Each row is a point on a landscape with many valleys, with its height.
From any point a ball rolls to the lowest of the 6 points nearest to it. It stops when none of these is lower. Distance is the straight distance between rows; heights are no part of it.
giz height 15.8: [111 128 136 135 141 116 118 132 101 122 90 111 130 130 159 154 127 150 84 159 146 82 112 106 147 132 158]
kefat height 50.1: [177 137 138 142 123 148 123 171 189 171 82 152 101 116 149 124 65 113 101 150 69 134 135 36 131 149 136]
setir height 11.1: [136 132 114 130 103 147 135 142 122 141 172 126 134 145 121 126 148 129 139 110 158 109 140 164 115 117 133]
moli height 41.6: [194 147 150 133 116 161 122 204 209 187 79 135 92 114 155 116 72 111 113 148 73 136 127 49 140 138 123]
dol height 5.2: [116 132 87 127 131 116 136 115 96 115 201 129 151 140 119 124 153 111 153 114 161 137 130 133 95 123 151]
lumu height 37.5: [102 123 153 98 142 104 148 97 117 99 192 101 172 139 80 97 185 123 204 123 159 182 124 175 129 80 100]
bamoz height 26.2: [127 134 126 123 142 121 104 116 159 142 71 134 103 95 148 122 90 139 98 129 97 136 112 94 124 145 122]
ruke height 22.7: [107 124 135 139 149 113 116 114 125 121 64 119 115 107 160 144 101 144 80 143 115 118 108 93 136 139 144]
gupo height 12.7: [139 136 106 136 115 137 125 137 92 135 169 122 140 151 126 138 147 132 119 132 164 84 134 127 118 120 156]
naged height 30.5: [99 126 118 109 146 106 144 106 112 104 201 115 162 138 97 114 168 119 183 116 163 177 125 160 106 95 114]
Gan height 21.8: [117 112 152 148 118 124 156 100 130 109 179 104 161 135 87 111 167 120 206 104 150 182 134 189 127 97 95]
meded height 22.4: [114 127 133 132 149 115 114 117 142 132 69 131 115 100 160 134 90 142 81 130 103 128 114 89 127 143 131]
dus height 11.9: [130 138 89 135 123 126 127 126 73 120 182 127 153 151 121 134 144 118 128 130 159 91 128 105 118 128 167]
Zeki height 25.9: [137 118 136 145 97 157 146 128 139 128 157 130 132 150 97 127 142 119 173 101 131 138 151 206 135 122 103]
zogov height 25.0: [104 112 170 152 117 126 170 89 128 104 167 103 170 141 78 103 164 126 224 103 142 183 129 200 140 84 86]
Vir height 23.3: [136 123 126 139 92 154 140 141 135 136 159 138 129 148 108 124 153 121 156 108 139 129 156 197 128 119 110]
Tud height 43.0: [175 133 131 136 133 144 123 166 167 157 74 164 102 117 152 124 66 108 88 158 68 119 143 21 127 160 147]
dobib height 12.4: [121 127 99 131 123 125 144 118 110 124 199 126 146 140 113 122 149 113 162 107 161 145 140 151 99 117 133]
kes height 31.6: [150 133 125 142 136 130 116 142 162 151 73 155 108 110 144 117 69 112 88 137 77 134 136 44 124 163 138]
rigu height 13.9: [122 125 106 137 119 127 138 124 119 123 199 126 148 136 110 121 154 115 165 101 163 156 142 159 102 117 130]
Tili height 26.4: [132 116 146 157 89 154 154 121 141 120 156 138 144 155 89 122 146 116 185 98 120 148 151 209 135 117 90]
veve height 30.6: [162 130 125 131 125 129 99 134 208 165 86 130 91 81 132 103 81 128 141 126 79 152 114 93 147 134 93]
Sav height 27.3: [128 134 133 107 135 116 99 116 167 144 82 138 104 91 149 117 108 147 108 127 99 134 107 129 132 132 102]
medas height 43.2: [90 132 121 81 149 99 143 102 100 94 200 110 166 144 95 112 179 118 181 122 161 177 124 155 101 92 120]
pifa height 64.3: [133 136 139 114 107 142 122 144 128 145 129 130 115 139 133 129 146 145 110 123 142 94 133 171 131 119 123]
kunu height 20.4: [105 113 140 122 134 112 146 104 126 108 195 110 160 137 87 108 172 118 197 110 160 184 130 174 118 93 107]
nilut height 39.8: [81 135 116 62 151 99 145 97 87 97 200 110 167 151 93 115 178 118 173 126 159 173 115 151 97 94 126]
zopiz height 38.0: [138 132 122 122 104 148 128 145 119 140 153 131 128 141 129 135 150 139 121 118 156 99 137 163 117 122 134]
defud height 39.9: [80 140 103 79 149 95 142 98 79 91 202 122 166 146 112 122 171 115 165 125 159 167 116 136 92 106 135]
nas height 30.7: [150 132 136 115 133 121 98 120 199 146 85 138 98 79 126 111 104 136 143 131 83 135 97 135 148 130 81]
pok height 18.6: [133 115 118 147 104 137 141 136 126 132 182 129 138 146 107 123 148 120 165 101 157 149 150 182 114 118 114]
pesu height 15.2: [88 136 84 97 143 99 143 94 75 93 204 125 159 139 119 129 156 110 158 119 155 151 122 129 90 118 153]
bofo height 34.3: [126 138 136 120 122 135 120 136 113 142 115 121 122 138 149 136 143 161 93 139 148 88 122 148 130 113 136]
tor height 11.2: [132 136 95 135 117 130 131 130 89 131 187 131 145 149 125 132 148 118 131 123 161 100 132 123 113 120 159]
Tuf height 2.6: [111 128 138 120 143 110 112 118 130 134 68 123 114 107 161 141 105 154 83 132 118 117 112 110 128 137 134]
Dofos height 19.6: [139 134 122 124 107 142 122 141 110 140 154 124 133 149 136 140 145 144 115 131 160 84 128 142 122 119 149]
nufi height 18.9: [130 108 130 159 151 122 130 135 116 116 58 137 104 113 150 149 72 107 70 141 87 123 139 46 139 182 161]
gitu height 10.5: [125 137 76 132 122 123 134 116 80 114 197 130 155 149 119 127 144 115 136 120 157 107 132 115 106 123 159]
sesi height 12.3: [137 130 102 136 112 137 135 140 103 136 183 128 139 151 123 127 144 124 129 116 166 105 138 142 114 122 151]
loto height 22.6: [117 114 138 155 110 130 154 109 135 110 181 116 149 140 87 115 157 118 201 97 145 172 142 192 126 105 100]
zar height 19.5: [125 114 127 151 117 132 146 119 131 119 185 123 140 145 101 117 154 117 186 102 159 165 147 185 116 110 108]
burap height 23.8: [141 109 130 152 159 127 135 147 103 110 56 148 104 110 148 163 76 91 72 147 91 120 152 36 150 193 168]
musum height 6.9: [113 118 130 125 130 115 144 110 125 104 196 114 154 135 98 112 168 116 188 110 158 180 136 168 113 100 106]
bemo height 46.6: [142 130 144 108 102 152 125 143 134 142 131 143 116 136 126 125 148 143 127 122 129 105 137 187 135 124 106]
Tovuk height 16.0: [122 134 136 140 136 120 120 134 93 121 105 106 131 141 154 155 133 148 89 169 158 75 114 101 143 127 165]
gis height 44.5: [60 151 121 42 156 101 145 99 56 91 186 105 178 171 102 122 187 118 166 134 159 158 121 142 91 96 134]
tes height 18.0: [137 142 107 136 121 137 123 136 89 137 154 122 141 148 134 141 144 135 109 146 165 75 125 118 129 122 161]
rego height 26.8: [148 117 128 147 151 130 130 146 127 123 56 148 109 114 145 149 75 101 75 146 79 122 146 34 138 179 158]
vama height 28.3: [143 131 139 98 133 123 101 121 180 138 86 140 100 88 136 107 120 153 131 129 89 128 103 146 145 128 84]
deta height 16.3: [129 127 123 146 144 121 121 128 135 134 60 142 111 108 149 132 70 121 76 131 88 131 126 57 128 166 148]
Toki height 29.6: [168 136 123 140 122 142 101 154 209 173 85 130 92 93 136 97 73 114 130 129 75 152 125 76 144 140 101]
Desin height 29.5: [147 129 146 97 123 128 111 121 189 136 90 139 98 88 127 110 119 154 145 135 84 127 95 155 153 123 76]
gune height 21.2: [132 137 126 131 131 129 120 140 94 133 130 115 132 149 145 143 143 146 96 156 163 72 118 114 141 118 159]
vik height 28.7: [146 127 150 116 94 161 132 141 143 132 134 147 119 145 107 120 146 133 146 116 110 113 137 208 142 119 93]
Dapod height 31.5: [145 130 149 107 102 153 125 147 148 134 119 149 109 135 117 118 148 143 133 123 111 108 128 198 144 121 89]
nivi height 24.1: [118 120 144 163 103 139 155 107 137 112 161 123 151 149 94 118 149 115 201 92 133 171 142 205 135 110 96]
murif height 26.5: [142 131 135 125 95 157 131 145 140 136 147 142 120 148 108 123 149 127 142 110 128 114 143 202 136 121 104]
Mip height 29.4: [142 130 148 90 120 132 107 124 170 135 91 142 105 95 130 115 134 152 132 136 99 113 107 169 152 128 85]
kupe height 27.8: [144 135 124 129 135 122 100 125 181 155 77 140 98 87 140 110 83 133 107 122 85 150 119 83 130 148 106]
fiv height 9.8: [117 119 127 151 157 122 123 122 120 115 62 131 114 106 154 150 76 124 72 135 96 126 129 60 138 165 154]
fotu height 39.6: [167 128 133 140 144 139 129 160 139 137 60 167 105 116 151 142 68 97 76 160 67 112 154 22 138 179 162]
Zes height 24.9: [149 113 129 151 154 131 132 141 110 112 58 152 110 112 147 159 74 97 73 144 84 119 146 34 148 185 167]
diza height 26.3: [107 114 155 125 130 109 154 97 122 97 188 104 164 138 80 104 182 127 209 115 152 184 126 183 134 84 100]
Fet height 28.8: [124 129 145 101 131 123 104 123 149 140 84 135 105 108 148 125 126 160 101 134 113 119 104 147 132 130 106]
gapi height 15.1: [129 129 105 139 113 137 136 135 114 135 189 124 141 143 118 125 148 114 150 110 164 128 145 156 110 121 137]
Gok height 23.0: [111 108 126 160 164 113 131 129 105 103 56 118 111 108 152 162 81 117 70 149 111 125 130 62 153 173 163]
miv height 24.7: [113 111 167 162 106 137 164 90 138 106 162 109 167 149 79 111 157 127 218 99 136 177 136 203 137 96 86]
pebe height 43.5: [162 138 122 140 133 139 111 153 181 168 79 146 102 105 149 113 71 112 100 134 75 143 132 49 128 153 127]
pona height 34.0: [160 127 132 143 138 137 125 149 151 142 66 158 105 117 150 133 70 103 80 147 75 120 147 31 129 171 155]
roz height 46.3: [96 128 105 104 141 101 144 102 101 103 207 118 157 140 110 124 164 115 173 116 163 169 124 140 93 105 127]
poz height 15.7: [139 126 125 132 96 149 132 145 131 137 165 133 125 147 112 131 150 128 143 109 147 119 149 183 123 118 113]
fela height 21.4: [109 130 141 127 139 119 119 127 117 127 80 117 123 123 160 147 125 158 83 147 142 95 108 116 137 129 146]
Legol height 19.2: [107 125 134 137 147 112 116 122 112 119 75 112 120 119 159 153 112 147 80 147 133 101 112 100 140 136 150]
Repep height 18.7: [106 119 132 145 154 112 121 121 115 117 58 120 114 107 157 152 90 137 75 140 112 122 113 86 136 154 149]
nezal height 24.4: [138 139 104 137 126 127 121 133 72 123 150 115 147 156 136 144 145 130 110 150 162 68 124 101 136 124 166]
pizaf height 17.9: [108 122 135 146 157 115 117 124 108 108 67 108 116 116 162 160 110 142 72 154 128 110 111 90 149 149 158]
zosu height 46.7: [137 134 145 98 113 142 117 141 144 139 112 142 109 122 129 124 142 149 117 129 117 102 124 178 142 122 103]
dadib height 29.8: [144 136 124 133 142 124 109 126 172 152 77 138 101 96 147 112 74 126 98 125 80 144 123 69 122 155 118]
temig height 15.0: [108 122 129 145 154 115 111 131 91 112 85 100 127 128 159 162 129 149 80 170 151 93 106 93 152 136 166]
Bufig height 33.0: [115 133 143 115 129 125 112 132 125 138 93 120 116 126 157 138 132 160 87 139 135 99 113 136 130 123 132]
dis height 23.1: [122 138 132 123 126 126 121 140 104 136 116 115 131 136 149 146 141 153 96 148 158 78 117 127 132 121 148]
vovud height 47.5: [131 134 144 101 125 134 115 140 136 140 103 133 110 124 142 130 135 161 103 133 129 98 123 162 132 121 115]
vugo height 17.0: [130 127 109 142 107 138 140 134 122 134 184 125 133 145 110 127 147 116 154 105 160 134 148 170 116 120 128]

For each start below, name the point where the ball stops.
Tili | dol
Dapod | setir
moli | Tuf
nezal | dol
Desin | Tuf
tes | dol
zosu | Tuf
gupo | dol

Call two points neighbours if one is among the 6 nearest of the other. Go from one point of each pair to the other, from neighbour to neighbour, staying as low as possible. Name the highest point that can't be avoided.
setir, musum | zar
fiv, temig | Repep
dol, setir | sesi
dol, Tuf | gune
